A landscape with many valleys, sampled at points; each row gives a point and its height.
From any point a ball rolls to the lowest of the 3 points nearest to it. It stops when none of these is lower. Distance is the straight distance between rows; heights are no part of it.
Q_277: [160 129 137 143 134 130 103  98 125]  height 37.1
Q_978: [105 150 169 126 155 107 136 137 141]  height 6.4
Q_773: [101 149 165 122 152 106 145 136 149]  height 7.9
Q_714: [ 52 138 151 116 186 128 138 176 115]  height 51.2
Q_418: [160 124 128 142 120 119 115 100 143]  height 34.4
Q_897: [ 55 140 149 106 174 123 150 166 127]  height 30.6
Q_121: [ 58 142  93  82 136 108 199 172 163]  height 38.3
Q_454: [174 126 127 137 136 176  80 109  50]  height 34.2
Q_791: [138 148 163 138 148 115 115 118 136]  height 32.2
Q_287: [157 139 150 143 145 137  94 105 110]  height 41.8
Q_892: [ 95 145 146 116 138  94 168 145 163]  height 17.3
Q_514: [168 119 123 130 123 188  82 113  33]  height 29.9
Q_293: [115 150 121 123 121  82 183 144 185]  height 22.2
Q_288: [163 120 125 138 123 131 102  95 129]  height 36.3
Q_485: [ 39 133 130 115 201 135 135 180 104]  height 44.1
Q_853: [167 111 116 134 113 157  94  99  93]  height 42.8
Q_739: [ 43 133 104  86 172 124 172 165 135]  height 41.0
Q_192: [130 153 174 136 158 121 112 126 127]  height 23.0
Q_649: [162  83  92 131  61 164 113 125 105]  height 41.3
Q_774: [148 138 147 137 138 116 118 107 142]  height 37.0
Q_185: [162  89 102 118  70 178 107 123  76]  height 14.2
Q_497: [150 152 166 142 157 134  95 114 114]  height 53.6
Q_81: [163 111  99 148 102 126 119 102 150]  height 29.7
Q_970: [ 62 144 112  90 143 106 189 163 157]  height 29.5
Q_98: [166  93  83 146  79 138 116 111 137]  height 36.0
Q_722: [ 82 151 178 130 178 123 121 166 117]  height 18.1
Q_767: [131 141 127 136 121  88 158 123 175]  height 33.7
Q_463: [ 55 139 134  99 157 113 167 162 139]  height 38.6
Q_949: [114 150 176 131 156 114 125 135 135]  height 9.6
Q_922: [163 103 110 116  92 183  98 119  53]  height 13.2
Q_675: [ 71 146 172 125 180 126 126 172 118]  height 22.8
Q_37: [ 75 145 162 113 165 112 150 156 138]  height 12.9
Q_705: [164  90  95 131  77 159 104 110 106]  height 48.1
Q_196: [101 155 184 135 175 121 112 157 115]  height 15.6
Q_921: [111 147 153 121 139  98 152 132 158]  height 11.4
Q_604: [146 134 117 144 116  96 149 112 177]  height 10.3
Q_352: [ 41 134 134 106 187 131 148 173 115]  height 6.1
Q_64: [168 144 147 145 152 151  78 105  84]  height 9.8
Q_874: [160 119 114 144 110 112 128 103 158]  height 26.9
Q_7: [ 41 135 122  95 174 125 162 164 128]  height 37.2
Q_718: [166 107 114 128 108 176  89 106  69]  height 2.4
Q_644: [172 132 136 140 140 156  82 103  81]  height 16.3
Q_987: [161  87  86 137  68 157 110 118 119]  height 39.7
Q_33: [160  97 111 117  80 180 103 122  60]  height 10.4
Q_427: [164 110 117 125 110 184  90 114  41]  height 21.1
Q_114: [152 131 118 142 114  98 142 109 170]  height 31.6
Q_522: [111 155 181 134 166 120 119 145 127]  height 13.1
Q_44: [ 82 152 106  99 123  88 200 169 179]  height 12.3
Q_769: [159 151 164 143 161 139  87 113  98]  height 35.4
Q_940: [152 138 152 141 141 123 110 107 134]  height 36.1
Q_912: [161  85  80 143  65 149 114 120 130]  height 38.2
Q_355: [162 117 118 142 116 118 118  98 148]  height 32.0
Q_348: [165 105 106 138 105 143 105  98 127]  height 52.2
Q_785: [159  85  99 119  43 172 119 143  86]  height 41.2
Q_78: [ 90 150 163 118 151 106 149 148 147]  height 8.1
Q_969: [ 88 148 154 113 144 101 160 144 154]  height 11.6
Q_985: [ 84 146 144 110 143  99 168 150 157]  height 18.8
Q_866: [133 143 139 132 128  95 152 121 168]  height 0.9
Q_645: [171 115 120 133 124 170  84 102  63]  height 28.0
Q_428: [158 119  99 149 103 104 133 107 166]  height 20.7
Q_789: [157 126 101 150 106 101 143 109 174]  height 11.7
Q_286: [166  99  96 141  92 143 109 102 125]  height 50.6
Q_126: [150 134 136 139 129 110 122 104 151]  height 36.4
Q_972: [165  96  89 146  85 135 113 107 138]  height 33.2
Q_559: [ 89 150 128 105 130  91 188 155 171]  height 16.2
Q_963: [163 105  88 152  91 123 121 105 157]  height 25.8
Q_996: [142 157 178 144 165 130  93 129 108]  height 66.7
Q_85: [158  83  87 132  40 162 116 145 108]  height 39.8
Q_76: [157  84  75 143  53 151 118 129 132]  height 38.9
Q_308: [164  99 104 127  88 165 100 112  88]  height 40.9
Q_162: [162 130 137 142 136 143  93  99 112]  height 38.4
Q_533: [168 112 119 138 116 146  98  96 113]  height 40.6
Q_246: [132 144 156 134 143 107 131 116 151]  height 36.2
Q_681: [ 70 141 144 106 158 109 164 156 145]  height 25.7
Q_381: [ 67 142 133  98 146 102 180 162 156]  height 49.8
Q_105: [ 35 132 108  97 190 135 154 164 117]  height 41.1
Q_296: [169 118 120 135 124 161  89  99  89]  height 32.8
Q_51: [115 146 148 124 136  94 157 132 165]  height 14.4
Q_211: [160 115  90 156  97 106 136 110 171]  height 22.5
Q_878: [ 74 147 117  97 132  98 192 163 167]  height 16.1
Q_39: [140 141 111 145 113  86 161 122 181]  height 52.0

For each start below, name the point where the ball stops.
Q_514 | Q_718
Q_675 | Q_978
Q_912 | Q_789
Q_277 | Q_978
Q_246 | Q_978
Q_78 | Q_978
Q_970 | Q_44
Q_162 | Q_789

For each start below, name every point that the ball comes to, in order.
Q_296 | Q_644, Q_64
Q_996 | Q_192, Q_949, Q_978
Q_774 | Q_791, Q_192, Q_949, Q_978
Q_287 | Q_277, Q_940, Q_791, Q_192, Q_949, Q_978
Q_921 | Q_773, Q_978
